A landscape with many valleys, sampled at points; each row gives a point and its height.
From any point a ball rolls to the lowest of the 2 points nearest to it. It stops when none of these is lower. Distance is the straight distance between rows; heights are no part of it.
pano: [142 181 108 103 143 126 153 146 132 202 145  87 145 179 195 169 161 138
 167 121 140 113 176 124 108 125 107 189 109 159]  height 22.1
zaf: [140  84 126 148 154 121  99 152 122  80  87 136  91 106 103 144 116 130
 112 109 134 128 101 133 146 134 153 100 145 112]  height 72.4
kega: [ 96 122 169 132 168 120 130 163 150 164 223 123 142 118 140  93  97 127
 135 128 119  91  91 178 124 113 125 123  48 166]  height 22.3
kolu: [124 113 102 139 148 119 167 132 145 203 119 113 138  97 142 135 159 115
 161 154 131 140 124  87 101 148 127 138 144 154]  height 38.1
motu: [113 103 113 133 140 113 132 129 154 186 105 153 111  89  92 124 144  91
 115 178 102 160  88  59 137 124 149 137 172 127]  height 59.5
tipo: [183 155 107 160 100 103 164 130 128 146 138 126 176  98 188 169 146 133
 149 160 118 145 172 136  89 142 126  72 185 127]  height 48.2
gekit: [165 160 105 140  79 115 141 104 100 104 116 108 179 151 185 149 154 165
 122 144 144 130 199 120  89 138 124 113 144 106]  height 55.7
Sef: [105  78 139 170 171 117  91 161 136  94 140 144 106  73  97  97 107 147
 131 104 120 100  56 136 132 130 153 108 102 145]  height 47.6
ruzan: [103 119 141 169  98 112 150 116 161 139 146 183 139  72  98  85 108 120
 121 108  93 145  88 133 127 120 150  89 129 135]  height 34.9
zaz: [117 106 136  88  90 179 187 130 121 177 125 119 121 141 113 131 124  71
 131 178 153 176 166 108 137 122  82 103 159  90]  height 41.0
sorad: [112 168 176  84 139 151 130 147 138 163 201  97 146 158 161 153 117 123
 146 112 125 110 127 207 139 113 104 134  41 164]  height 63.7
kunor: [154 159 104 118 138 124 123 130  98 115 115 102 137 166 166 149 147 149
 122 112 148 119 175 132 117 131 113 146 130 125]  height 46.4
Bimi: [160 147 126 109 195 114  70 149 132 110  78  89  88 169 167 162 146 153
 122  94 130  96 126 134 143 107 110 182 149 153]  height 87.0
Sebod: [170 130 127 110  87 146 149 130  90  65 110 107 156 114 179 185 119 127
 141 133 146 154 192 174 100 145  90  50 171 102]  height 55.4
boded: [187 157 117 128  82 125 153 121 100 104 120 109 174 128 202 171 137 135
 126 146 139 135 213 145  91 137 102  63 167  94]  height 53.9
duv: [129  91 124 143 164 127  92 151 140 104  80 141  72 113  76 116 116 122
  97 129 125 124  87  93 162 114 159 127 142 124]  height 77.3
vago: [158 144 136  79 112 160 118 125 114  80 108 127 101 178 137 162 102 116
 105 106 138 145 167 148 171 118  99 130 157  84]  height 25.1
mavu: [104 112 116 109 112 147 146 102  94  96  60 115 122 122 126 170 165 136
 170 124 158 147 148 100 120 163 104 139 162 145]  height 51.7
bufar: [152 185 125 138  61 125 145  75 118 111 131 139 183 164 160 136 150 151
 139 137 137 148 197 111 106 139 123 147 151 107]  height 57.1
Sos: [114 117 133  90  94 152 173 112 126 115  91 146 121 120 101 137 131  95
 140 139 142 185 144  98 148 139 100 103 180  94]  height 57.3
dagev: [ 55 133 168 121 113 153 124  95 117  85 130 140 132 101  86 109 125 147
 157  76 132 116  80 148 144 138 134 137  75 154]  height 7.6
Mag: [182 174 114  82 140 135 165 156 134 181 137  82 141 172 207 194 153 111
 139 148 131 134 197 118 121 120  94 148 157 119]  height 27.6
vita: [ 86 108 177 126 131 145 151 145 135 119 172 149 142  79  77  89  85 123
 129 118 121 140  85 184 139 121 124  83  71 141]  height 69.0
boki: [122 117 144 109 120 120  99 128 153 143  91 164  74 121  72 118 140  95
  99 146  91 170  84  75 181  98 153 143 179  95]  height 54.4
zezu: [ 78 117 132 164 116 134  97 110 128  62 118 165 109 108  65  74 101 153
 115  85 107  97  66 135 161 123 146 131  83 132]  height 23.5
fof: [ 70 161 173  76 151 162 152 128 139 181 159 114 136 151 115 134 142 121
 147 117 125 125 110 149 151 113 109 161  74 160]  height 61.2
tuk: [138 158 131  68  96 166 190 110 126 188 139 104 142 194 158 166 135  77
 143 161 135 176 203 121 126 131  80 149 142  92]  height 35.8
kamod: [124 116 116 150  85 106 125  87 127 108  76 152 151  76 112 125 149 133
 141 143 118 155 122  78 112 147 153 122 185 130]  height 70.2
ful: [100 114 122 169  87 134 164  95 105 120 168 149 154 110 118  85 116 157
 138 135 132 130 147 153  88 152 143 104 101 133]  height 58.3
tesez: [141 111 118 155 125 123 109 124  97  52 162  99 154 121 167 135 108 174
 136 109 145 116 161 215  91 161 104  95  86 142]  height 49.5
lasad: [114 151 115 116 106 155 146 106  91 105 113  93 131 171 139 145 144 154
 151 113 157 127 178 137 105 153 115 156 115 138]  height 44.8
Lik: [128 178 110 120 155 103 139 144 125 204 187  96 141 176 199 135 146 148
 166 131 123  95 148 142 103 110 120 183  75 173]  height 18.6
Zor: [135  96 146 107 143 161 136 159 122 115 151 110 105 148 116 135 101 115
 105 132 140 133 140 166 136 114 116 112  93 119]  height 49.7
dof: [130 126 139  88 146 137 123 135 163 171 116 135  89 149  92 121 134  90
 108 129 104 155 101  79 174  95 143 163 146 107]  height 41.8
kasi: [140 143 150  82 153 142 107 139 124  78  54 124  95 126 141 204 141 125
 145  96 134 142 123 140 168 126 104 137 185 125]  height 90.9
fomup: [ 91  96 142  90 116 178 177 130 130 171 109 121 124 101  80 136 142  60
 149 177 155 182 137 101 136 149  84 105 166 114]  height 45.1
rizez: [113 145 132 148 100 121  99 103 108  86 151 133 143 132 144 105 114 168
 132  82 108 104 107 161 143 119 137 138 101 133]  height 49.8
dila: [ 96  70 157 156 158 146 104 156 130  75 137 158  96  76  70  86  83 123
 117 100 118 119  56 162 157 116 147  85  95 135]  height 55.9
Tul: [113 123 117 105  92 152 158  83 116 139  99 126 135 146 103 129 154 101
 120 151 147 169 163  77 119 136 111 140 156 101]  height 60.9
kivu: [120 181 115 146 107 111  88  90 110 104 179 131 153 202 156 105 120 162
 120  99 124  87 144 151 115 114 147 176  75 125]  height 52.7
pibi: [139 148  99 122 158 115 120 138 119 164 138  95 118 185 162 114 156 163
 127 123 139  84 151 112 107 122 136 190 101 157]  height 18.0
Feg: [181  86 102 145 180  98 103 173 120 113 111  95  99 143 142 135 130 139
  91 146 156 110 134 109 100 115 149 122 148 128]  height 49.2
Neb: [ 72 146 174 134 126 140 100 110 133 115 170 138 131 135 102 103 113 156
 141  78 117  99  64 167 142 116 133 157  64 139]  height 12.7
Pofir: [128 117 158 126 170 129 113 164 150 155 191 128 121 115 142 108 106 111
 107 118  97 115  96 177 137 110 124 107  85 145]  height 15.5
rel: [123 150 168  66 204 154 142 190 148 210 165  84 109 157 159 169 144 108
 132 126 138 106 127 152 145 106  85 165  83 161]  height 58.6
pegun: [192  76 113 165 177  74  68 186 144  89 109 110  90  95 138 136 108 133
  79 161 121 111 111 135 114 113 169  83 156 112]  height 87.5
Bipom: [105 116 111 136 136 109 177 136 158 220 159 146 155  95 132 101 145 126
 151 168 121 117 117  93 112 143 144 138 126 149]  height 35.2
firat: [115  99 108 186 166  92  73 139 133  86 128 131 113 111 115  87 120 158
 111  94 130  87  70 119 133 137 164 130 104 146]  height 42.1
tasop: [106 111 137 104 131 160 138 136 106 102 110 118  95 139  98 133 118 120
 126 103 147 132 126 143 143 129 111 126 112 129]  height 52.8
mil: [ 82 182 123 137 121 129 156  90 131 167 135 120 161 130 161 146 171 169
 217  98 133 104 121 135  97 158 124 189 104 185]  height 46.1
fogof: [106 116 139 144 112 128 176 118 143 156 134 151 159  63 117 102 120 115
 147 135 113 157 125 132 108 138 139  83 133 133]  height 27.9
Vam: [156 170 143 107 108 129 129 119 135 135 173 132 148 153 161 121 106 110
  97 120  97 151 146 145 154 104 127 110 121  94]  height 42.7
zatup: [137 149 132 112 171 108  93 151 139 121 102  94 113 138 171 184 162 154
 158  76 120 102 107 152 147 123 108 167 139 153]  height 87.8
kufe: [139 160 138 132 137 105 114 129 163 183 151 147 125 114 141 122 138 115
 118 103  75 125  91 110 146 100 148 145 139 127]  height 23.6
vop: [113 142 146 142 118 129 100 113 139 110 158 165 125 144 110  76  80 114
  91 106  90 121  92 148 168  98 154 128 103  92]  height 42.5
legu: [200 121 138 121 140 121  66 141 122  58 123 127 111 153 142 139  89 109
  69 126 106 117 141 165 154 104 125  95 153  86]  height 78.2
Tak: [178 127 153 115 179 111  70 170 164 149 161 108  97 155 154 133  94  97
  91 128  86 110  91 155 164  88 140 136 124 112]  height 17.8
birom: [100 122  98 160  75 123 162  94  85 112 160 137 157 147 109  88 125 174
 136 144 157 120 165 139  67 144 164 147  67 136]  height 57.2
puveb: [128  50 105 146 103 172 148 145  90  84  95 121  91 141  69 110 101 110
  85 171 181 131 162  89 133 135 127  91 146  81]  height 39.8
toze: [137  69 152 155 148 126  97 156 131  71 151 148 112  74 107 100  76 115
 100 117 102 125  81 185 141 109 142  67 126 124]  height 64.4
dupos: [149 119 170  95 196 132  90 193 164 159 182 108  98 126 138 131 105  85
  89 121 110 114  84 171 169  85 114 117  94 126]  height 5.3
Gid: [122 127 138 127 127  90  78  91 130  93  47 152  95  84 101 158 161 136
 149 127 100 147  79  65 168 133 153 140 210 129]  height 74.4
telun: [148 134 139 160 134  81  90 127 174 176 127 158 120  94 132 104 126 128
 113 117  90 120  65  85 149 100 173 145 153 118]  height 9.9
zogo: [157 131 131 111 161 131 143 168 139 177 145 116 122 121 159 154 133 106
 136 142 102 145 123 145 128 118 123 111 146 125]  height 55.6
gami: [139 123 137 118 140 128  98 136 115  77  91 138 116  96 144 171 124 139
 142  99 113 133 113 157 142 133 115  91 163 136]  height 74.3
Luz: [136 164 125 110 113 142 167 129 133 169 146 109 152 133 176 156 141 120
 164 130 128 151 158 157 117 137 101 125 132 146]  height 40.5
Budus: [129 122 102 126 144 125 194 152 162 251 145 136 159  80 152 134 138  85
 165 197 123 143 143 107  97 135  94  93 153 143]  height 52.9
lek: [139 106 115 125 194 111  78 160 141 131  93 110  69 132  94 150 135 118
 109 110 125 116  82  98 157 103 157 169 136 137]  height 82.8
Zelu: [157  90 107 158 142 124 132 147 121 102 144 132 132 116 138 108 110 136
 114 140 147 113 145 133 102 140 145  89 120 120]  height 45.8
Lolu: [110  88 111 155 168 110 159 162 145 190 174 138 129  86 131 102 130 142
 131 159 135 100 119 112  96 129 152 117  99 161]  height 38.0
rame: [117 164 100 122 129 141 138 110 108 168 151 112 135 197 137 113 143 144
 127 144 140 119 173 120 110 131 136 190  80 133]  height 20.6
misa: [101  92 112 142 117  95 116 103 152 164  94 161 117 101  80  82 148 116
 113 150 108 141  89  41 137 114 165 159 150 130]  height 63.8
lal: [111 115 156 125 130 143  95 123 115  42 120 133 115 108 104 128  94 145
 131  69 125 119  91 192 165 138 115  95 109 135]  height 63.4
kivi: [136  70 100 155 116 150 139 152  88  56 105 111 111 135 101 112 114 135
  86 149 181 123 160 125 108 146 131  75 131 104]  height 43.3
Ridur: [155 141 160  99 115 145 121 132 122  83 119 143 122 125 149 158 107 108
 123 107 109 164 137 177 159 115 102  68 167  95]  height 79.6
nele: [142  83  99 157 188  97 123 191 143 159 157 124 115 110 158 114 128 141
 119 162 140  90 125 110  96 129 161 114 127 143]  height 41.1
Mub: [150  88 117 176 176  90  58 163 137  86 133 139  97 138 108  85 102 138
  80 119 121  69  79 105 140 118 171 142 124 121]  height 36.5
tobi: [137 170 145 116 108 150  93 110 139 112 165 153 116 191 105  92  93 107
  88 105  94 122 120 146 177  93 138 159  99  90]  height 47.8
tevor: [113 128 160 109 147 142 137 143 139 113 114 127 134  89 137 167 124 132
 148  98 127 144 101 172 145 136  97  98 145 140]  height 71.3
vis: [115 129 116 113 122 153 157 121 116 138 111 110 142 136 135 163 135 133
 149 129 148 134 153 135 114 148 101 130 133 137]  height 43.0
turig: [ 86 119 148 102 153 166 113 133 115  68 100 128  97 116  82 138 113 138
 134  66 149 124  84 156 167 142 110 119  94 144]  height 57.9
Gedet: [135 123 126  75  97 192 209 139 112 186 141  96 111 176 130 145 134  77
 127 174 177 162 193 126 133 123  76 135 140  89]  height 38.3
Rup: [135 113 113 127 104 142 124 116  90  68  75 120 128 123 136 158 142 149
 131 126 153 139 155 122 118 145 118 111 170 111]  height 49.1
Guf: [125 194 125 133  94 118  86  77  89  68 132 122 147 208 151 120 130 176
 136  77 135  84 157 149 127 127 119 184  84 121]  height 53.4
kugu: [148 165 140  87 170 146 151 180 158 207 158  99 122 135 173 169 135 102
 139 128 116 132 124 161 143 105  99 130 128 128]  height 57.0
bozaz: [192 179 140 128 113  94  77 112 144 101 161 117 162 160 196 129 115 143
 110 102  92 106 146 160 136 107 120 128 139 112]  height 46.3
pubu: [136 164  93 142 160  92 123 137 141 192 180 107 135 171 181 100 151 154
 138 132 127  69 142 100 111 114 151 195  79 163]  height 14.7
saz: [211 121 140 129 169  98  49 163 138  89 136 104 113 143 165 159 104 112
  91 129 101 123 126 179 135 112 124 112 141  96]  height 80.8
pidi: [138 126 137 128 129 111 110 117 135  98  71 154 117  93 124 158 140 138
 146 110 104 145 102 113 150 129 143 122 194 118]  height 77.9
koz: [200 113 136 140 166  82  68 163 132 104 104 119  98 102 155 169 117 133
  84 145 107 127 119 154 147 110 152  94 177  98]  height 84.1
peme: [153  86 144 124 130 151 108 152 117  76 129 134  91 128  83 124  64  84
  69 141 126 149 131 160 160 113 121  79 141  75]  height 63.9
dusup: [155 154 123 118 158 113  70 119 130 119  85 125  91 178 120 131 142 130
 100  86 112  98 119  73 165 103 152 194 139 121]  height 32.2
gepu: [ 69  99 119 149 113 132 158 100 133 131  83 158 140  75  86 110 153 123
 171 119 133 155  88  93 115 166 135 134 137 175]  height 16.9
puro: [166 131 155 131  89 128 104 118 124  59 134 152 145 100 146 133  87 128
 117 110 101 155 153 197 142 126 128  49 162  92]  height 75.4
Fabiz: [103 170 119 145 134  97 118 100 136 150 137 111 154 145 175 136 164 176
 177  78 128  88 114 136 108 137 137 185 102 175]  height 45.2
gife: [149 102 127 184 151  79  82 152 155 131 144 154 107 101 119  87 114 132
  91 132  97  94  74  97 144 101 182 138 135 113]  height 27.5
Suk: [ 73  92 108 121 142 149 126 111 113 102  74 127  68 141  47 100 153 116
 126 109 150 125  96  62 150 138 142 178 103 158]  height 84.4
kup: [178  81 100 167 206  77  93 195 133 140 129  92 109 117 166 145 136 146
 117 154 142  88 123 128  80 131 154 112 155 142]  height 44.9
diro: [158 114 131 130 169 105 141 160 170 214 118 137 102  74 116 141 144  92
 126 190  95 156  99  73 134 115 153 129 188 123]  height 54.2
veb: [141 207 135 103  62 114 124  46 119  93 116 156 176 166 176 141 156 146
 144 116 108 139 183  91 140 125 116 163 178 113]  height 58.7
dek: [ 72 134 135 134 103 150 102  79 107  54 108 149 116 133  62 102 126 152
 143  76 129 119  84 123 155 134 135 154  91 139]  height 16.2
tet: [101 185 132  89 102 140 179  92 153 170 113 126 178 130 158 163 162 102
 201 151 123 162 153 108 123 152  98 160 162 156]  height 35.6
Navud: [137 141 114 109 139 146  98 132 117 105  88 123  87 196 108 130 136 124
  89 120 134 123 153  90 159 111 139 170 138 103]  height 22.6
Lofa: [122 119 111 121 166 116 139 140 152 182  80 112 108  96 131 158 165 109
 149 156 121 150 106  77 123 138 123 148 171 149]  height 43.4
miril: [108  93 123  79 115 178 158 112 111 123  78 115  78 155  58 127 132  83
 122 155 171 164 150  75 162 135  98 145 143 109]  height 37.8
zur: [138 142 107 164  76  88 133  75 133 122  96 148 176  87 141 130 174 162
 147 134 125 124 135  77  86 158 147 133 178 126]  height 68.5
dafa: [124 170 129 136 149 106  67 111 133 110 109 124 111 170 138 119 137 155
 125  70 114  94  93 110 163 110 144 194 124 139]  height 39.1
Nomil: [155 119  95 165  80  93 137  87 135 122  58 140 174  86 129 134 185 138
 117 197 150 140 162  51  69 155 142 104 199 108]  height 66.2
fur: [104 108  96 126  94 131 115  73 100  59  50 147 125 102  84 119 162 147
 149 116 150 147 116  74 139 170 134 137 165 141]  height 11.2
Doraz: [184 125 107 126 147 116 111 150 113 125 117  95 112 164 150 152 138 139
  97 141 138 112 165 119 109 114 131 132 146 110]  height 48.6
Tek: [ 66  98 125 152 126 110 158 108 171 166 117 165 140  37 102 104 142 124
 163 121 106 139  65 102 122 145 142 126 140 167]  height 25.3
lizu: [157 122 192  87 139 133 106 167 135  86 120 134  97 100 130 170  90 102
 116 119  92 164 112 191 170 112  97  61 181 107]  height 84.5
lesap: [154 163 112  92 147 145 162 162 127 184 145  74 124 174 187 167 143 118
 143 138 138 127 181 152 119 123  89 151 104 134]  height 24.9
benam: [166 104  90 187 123  85  97 125 109  61 142 112 170 112 172 115 128 179
 125 124 164  95 157 148  69 157 137  93 116 134]  height 52.2
viniz: [137  84  80 158  83 117 157  98 119 138  75 122 163 111 101 106 174 114
 122 196 176 146 168  37  65 163 132 113 174 121]  height 64.5
gomo: [199 185 143 130 108  96  99 137 158 136 162 134 162 122 201 148 118 128
 108 127  80 126 142 157 134 107 135  87 163 104]  height 40.1
Mez: [ 90 112 166 123 145 159 144 139 141 133 156 148 111 107  61  88  96 102
  97 131 121 136  84 141 164 114 133 110  75 130]  height 75.1
kozik: [152  88 110 138  98 139 141 127 103  92  90 135 113 139  92 125 123 110
  85 178 160 136 169  73 123 124 136  98 166  86]  height 34.7
zov: [100 111 124 162 147  93 171 133 181 216 139 157 146  44 119 107 152 123
 157 138 107 120  86 104 101 136 142 125 137 160]  height 31.8
gub: [101 181 155  87 113 161 182 109 135 165 129 129 166 118 153 189 144 104
 190 118 133 154 141 144 115 150  78 135 138 151]  height 37.9
zevi: [112 130 115 141 108 139 112 112 109 103 153 149 118 190  80  79 100 129
  96 134 130 112 140 112 151 123 166 172  79  99]  height 52.5
zun: [162 155 107  99 109 156 190 141 127 200 137  87 157 154 189 180 147 101
 163 175 152 158 191 111 107 141  84 123 158 121]  height 30.5
vedu: [159 104 106 153 108 124 137 144  90  91 161  87 153 146 168 133 120 154
 112 146 174 108 194 165  77 149 114  94 113 114]  height 54.5
malif: [119 128 145 129 115  99  96  96 153 119  71 183  98  87  78 124 145 108
 131 139  88 168  86  72 176 121 160 135 200 115]  height 65.8
sak: [ 78 142 179 139 156 106 111 135 150 153 196 128 136 129 127  79 104 153
 149  92 117  76  59 176 134 112 137 150  44 166]  height 19.5
Dimas: [145 104 100 124  86 144 117  97  95  70  51 127 120 156  79 116 147 117
  98 157 174 137 168  47 119 142 137 129 161  90]  height 28.0
nore: [ 68 139 108  91 148 138 191 109 159 242 118 126 162 100 117 125 168 110
 192 163 143 130 109  81 107 158 101 173 117 193]  height 50.6
timop: [102 123 110 143 114 135 129 117  82  86 133 108 142 157 135 138 140 176
 155 108 165 116 157 166  84 152 115 136  84 141]  height 45.9
Vosun: [157 106 111 109 187 116 138 161 153 223  95 119  95 117 137 169 157  86
 132 180 117 138 116  75 129 112 123 152 183 133]  height 49.0
gofa: [101 157 205  72 152 158 139 149 133 133 178 113 161 127 130 155 107 114
 131 100 136 127 110 227 150 122  90 104  63 160]  height 65.7
pek: [164 184 123 148 100  96  88 101 124  97 153 120 163 186 171 106 118 150
  98 109 113 100 151 132 125 123 148 149 113 106]  height 50.8
Zabeg: [119  93  92 126  78 139 158  98 107 142  75 118 130 139 108 121 168  95
 123 188 156 166 159  43 117 148 129 131 175 113]  height 62.6
vadal: [148  95 114 122 128 149 113 148 105  68 103 125  84 154  89 120  92 107
  70 138 141 127 141 115 154 115 138 118 140  82]  height 57.6
sope: [ 63 154 120 112  96 142 189  91 126 212 152 144 172 147 119 106 157 128
 187 164 130 139 147 107  89 147 127 187  79 160]  height 47.7
bimo: [124  98 132 166 129 121  89 125 110  35 100 150 111  88 100 125  96 147
 124  96 123 118  91 157 140 135 142  80 141 127]  height 68.1
Karil: [152 107 143 133 116 125 111 140 123  86 141 158 119  98 124 102  85 119
 107 114  94 138 113 183 148 125 125  67 134 109]  height 70.3
lir: [ 62 101  96 134  83 134 145  65 107  90  85 158 136  93  71  96 158 139
 152 119 140 155 112  77 128 173 130 145 140 154]  height 18.7
sifu: [151 161 150  99 129 129 122 126 159 159 126 146 115 130 126 148 133  99
 119 115  88 156 109 102 169 103 130 135 168 105]  height 32.1
Ludez: [ 93 114 143 173 109 124 160 132 126 120 178 141 147  78 114  94 108 161
 141 123 129 124 113 188 104 145 144  87  85 142]  height 60.4
gasi: [134 106 113 153 127 146 107 126 122  83 123 147 114 155  87  81  91 119
  75 135 133 123 137 107 138 130 148 129 108  92]  height 54.6
Luni: [147 155 156  95 166 126  89 156 137 115  84 112 108 116 167 200 151 133
 147  82 105 127 107 153 165 105 115 132 177 136]  height 89.0
duli: [178  81 130 151 160 109  65 165 135  78 115 145  93 105 113 125  82 114
  72 139 104 116 101 153 141 110 152  90 147  92]  height 90.4
Tomar: [164 150  96 179  91  78 137 102 134 119  85 144 195  94 159 127 174 165
 123 167 142 123 178  65  62 154 145 107 182 124]  height 67.5
domep: [198 173 135  86 100 136 109 125 123 102 113 121 120 176 155 166 113 112
  89 141 122 146 174 137 149 108 100 109 172  71]  height 35.1
fali: [103 166 133 140 143 115 101 103 135 142 117 125 124 133 144 134 151 163
 155  66 115  97  83 115 144 115 137 175 125 163]  height 42.9
zif: [139 122 117 136 157 128 173 176 150 211 159 123 140  90 156 146 125 110
 138 176 126 139 146 131 106 129 116  90 138 136]  height 53.8
nove: [170  76 107 193 126  97  99 157 120  67 137 128 156  92 144 105 112 159
  93 136 143 105 138 155  84 150 156  75 129 118]  height 49.4
rik: [ 83  79 154 155 139 148 140 149 122  91 185 140 140  76 102  87  86 129
 131 126 138 122  96 205 109 138 132  65  61 153]  height 63.6
tiro: [123 132 126 134 126 139 171 140 136 198 217 135 151 139 146  86 102 126
 118 175 124 126 158 157 103 108 131 122  75 121]  height 26.2
padav: [154 140 181  72 149 133 110 163 131 102  79 133  92 112 133 202 131 108
 141 107 106 167 107 174 180 117  93 100 199 117]  height 90.1
lak: [182 125 104 158  92 115 143 136  98 106 102 113 170  99 171 167 144 157
 131 152 144 131 186 127  71 146 123  67 181 110]  height 51.2
tupu: [107 108 114 162  84  83 130  76 156 121  89 190 150  60  91  92 136 139
 127 125 101 153  98  82 125 140 164 119 173 117]  height 69.4
Fek: [104  94  93 122  92 143 118  89  85  69  52 127  99 139  61 118 147 128
 125 139 166 143 140  59 136 156 131 149 151 125]  height 20.8
tobuz: [ 84  79 115 152 128 157 116 129 127 102 102 152  75 115  38  78 125 124
 113 114 131 116  77  73 149 131 156 151 102 144]  height 82.9
tese: [117 101 117 139 132 138 106 116  88  49 150  89 127 155 131 142 111 169
 148  96 165 105 139 216  91 148 106 131  62 152]  height 47.3
sutu: [ 88 109 117 142 150 132 142 123 126 146 119 133 116 117 112 110 150 158
 154  98 141 100  97 120 117 144 135 160  94 156]  height 16.0
git: [141 136 132  95 138 150  93 122 117  98  93 109  98 182 136 150 121 130
 114  93 146 121 142 132 157 118 110 157 138 116]  height 14.2
Dute: [133 105 111  99 139 164 142 137 104 116  81 112  71 174  83 141 132 110
 106 133 165 130 151  95 148 123 122 163 133 107]  height 29.6
dezav: [146 130 133 112 115 154 151 145 131 135 180 116 124 154 143 121  96 108
 104 147 132 142 166 152 133 115 113 109 103  91]  height 46.7
kas: [144 133 103 167  92 108 126 108 107  72 152 122 165 122 150 109 120 177
 131 112 147 107 159 176  83 156 129  94  94 131]  height 51.8
tepi: [119  98 107 161  90  79 124  96 156 141 110 180 136  71  78  67 137 121
  88 159 117 132  98  50 124 123 188 125 153 120]  height 66.7
pego: [142 113  92 152  77 147 163 124  73  99 157  89 154 182 154 127 122 155
 118 160 189 118 214 155  57 151 116 108  89 116]  height 55.8
Kori: [ 66 126 129 104 124 164 147  96 108 100  78 117 126 124  99 158 165 149
 189  96 150 137 125 117 122 161  97 163 132 170]  height 53.6
poz: [ 89 121 136 134 115 136 148 117 131 137 127 139 138 101 117 113 125 135
 141 110 123 141 108 128 128 139 134 123 113 141]  height 21.6
nufa: [124 140  95 137 123 129 165 131 123 186 188 119 145 162 148 106 132 138
 117 164 139 107 176 120  99 125 135 145  85 132]  height 22.9
Rofo: [109 147 153 135  93 125 169 131 149 198 241 163 157 126 131  70  88 127
 125 159 109 128 124 170 109  99 146 118  41 131]  height 31.4
dil: [ 79  94 145 111 137 166 134 132 128 110 125 148  85 110  28  90 109 104
 115 120 135 138  77 105 175 127 136 136  85 118]  height 79.9
Foge: [116 172 127 120 104 136  91  84 102  64 129 142 131 171 129 118 119 165
 132  88 133 108 129 150 142 135 140 153 114 131]  height 51.9
Mizi: [170 161 135 150 103 109 140 138 144 147 162 132 171  91 185 142 121 127
 135 131 100 152 153 164 116 118 119  73 155 128]  height 44.7
lebo: [ 85 113 131 126 193 136 130 148 131 163  93 118  99 110 107 156 165 138
 169  94 142 110  89 116 123 147 118 165 117 172]  height 7.7
zilu: [ 67 144 101 124 100 132 178  66 126 172 111 128 165 140 119 119 178 137
 187 140 142 145 130  90  99 163 121 182 115 175]  height 48.3
Gudan: [ 77 124  91 112 140 134 176  94 130 217 106 108 154 141 130 129 174 119
 192 163 148 136 144  76  83 159 108 190 115 171]  height 49.3
barem: [ 91 144 184  80 140 164 152 148 123 114 139 116 144 107 126 166 125 132
 150  91 141 139 115 194 146 136  89 103  95 160]  height 68.3
Vapav: [112 143 151 159 103 114 126  99 129  90 151 163 161  85 126  88 111 155
 139  85  95 128  94 171 130 125 133  98 108 131]  height 46.8
bagam: [ 89 183 114 126  99 112 177  91 133 208 155 129 170 148 154 128 170 149
 204 142 128 118 146 114  84 148 137 191  91 180]  height 47.0
Repat: [146 133 120 124 205  98  78 156 137 149 106 104  76 150 147 148 154 143
 115  98 122  92  99 102 143 112 143 174 125 162]  height 85.6
nobo: [113 137 156 192  73  82 129  98 150 107 147 180 153  66 112  68  95 153
 125  83  87 120  91 140 124 111 162 102 130 129]  height 41.7
femi: [127 160 125  89  94 162 183 103 133 187 131 107 156 156 148 163 159  94
 174 161 149 171 179 108 112 142  84 148 155 134]  height 33.1
mita: [206 159 153 122 153 104  87 155 161 139 158 131 118 139 165 150  98 101
  78 131  79 137 121 149 158  84 138 115 154  94]  height 30.6
gure: [165 115 161 115 129 137  76 130 119  59 107 146  94 144 112 133  60  93
  69 111 107 146 120 173 177 105 120  84 159  85]  height 72.3
guvug: [ 97 140 112 113 137 129 189 122 167 252 137 133 174  85 135 133 151  81
 189 180 118 149 121  92  98 149 105 146 146 165]  height 52.0
falof: [107 153 162  82 149 159 146 142 124 147 168 108 130 176 122 144 124 115
 133 122 145 121 132 175 147 117 102 151  64 130]  height 62.4
daga: [103 141 163  89 188 147 132 168 142 191 147  97 125 138 126 151 138 127
 139 107 134  98  99 140 146 116 107 154  79 173]  height 59.7
Gagag: [122 111 143  90 123 155 160 143 137 149  94 123 103 105  97 168 144  58
 144 160 135 199 130 101 153 135  81  98 199 111]  height 51.0
vevok: [113 104  75 174  95 138 158 125  74 112 157 107 147 185 121 102 128 163
 136 165 183 106 200 138  52 146 147 141  70 136]  height 56.6
notu: [121  99 102 146  99 145 143 116  95  80 107 123 127 133  98 123 125 147
 113 113 156 134 156 104 118 152 132 107 129 119]  height 46.2
zabi: [145 131 110 143  92 145 143 135  89  66 132 100 160 133 170 153 116 156
 134 126 155 137 184 181  93 152 103  77 136 114]  height 52.6
vepe: [190 178 145 109 123 113 111 134 153 172 181 136 135 163 169 122 112  93
  78 136  72 138 137 130 162  91 128 124 149  84]  height 38.2
salok: [130  95  99 152 158 124 146 159 113 140 138 109 124 128 144 116 138 141
 131 144 160 106 140 121  95 140 142 128 105 141]  height 43.5
nadup: [138 134 144  68 194 155 170 194 145 215 170 102 111 146 145 162 116  96
 128 158 140 129 138 149 143 105  91 124  94 128]  height 57.8
Komez: [116 178 136 126  87 137 106  92 126 128 177 150 130 211 111  81 100 119
  95 134 112 120 143 136 147  98 158 177  70 102]  height 50.9
dop: [102 131 147 162 123 123  71 109 144  87 139 174  99 136  70  56  74 123
  98  98  90  97  55 127 185 111 155 139  96 102]  height 33.6
zuvil: [ 90 157 148 173  95  92 146 118 145 185 242 163 162 122 137  49  88 145
 135 133 100 103  95 154 105  98 165 143  59 135]  height 36.2

Where does a ball stop that starts at each point below?
zatup | dupos
tepi | gepu
gami | git
padav | telun
zif | git
koz | dagev
tobuz | zabi
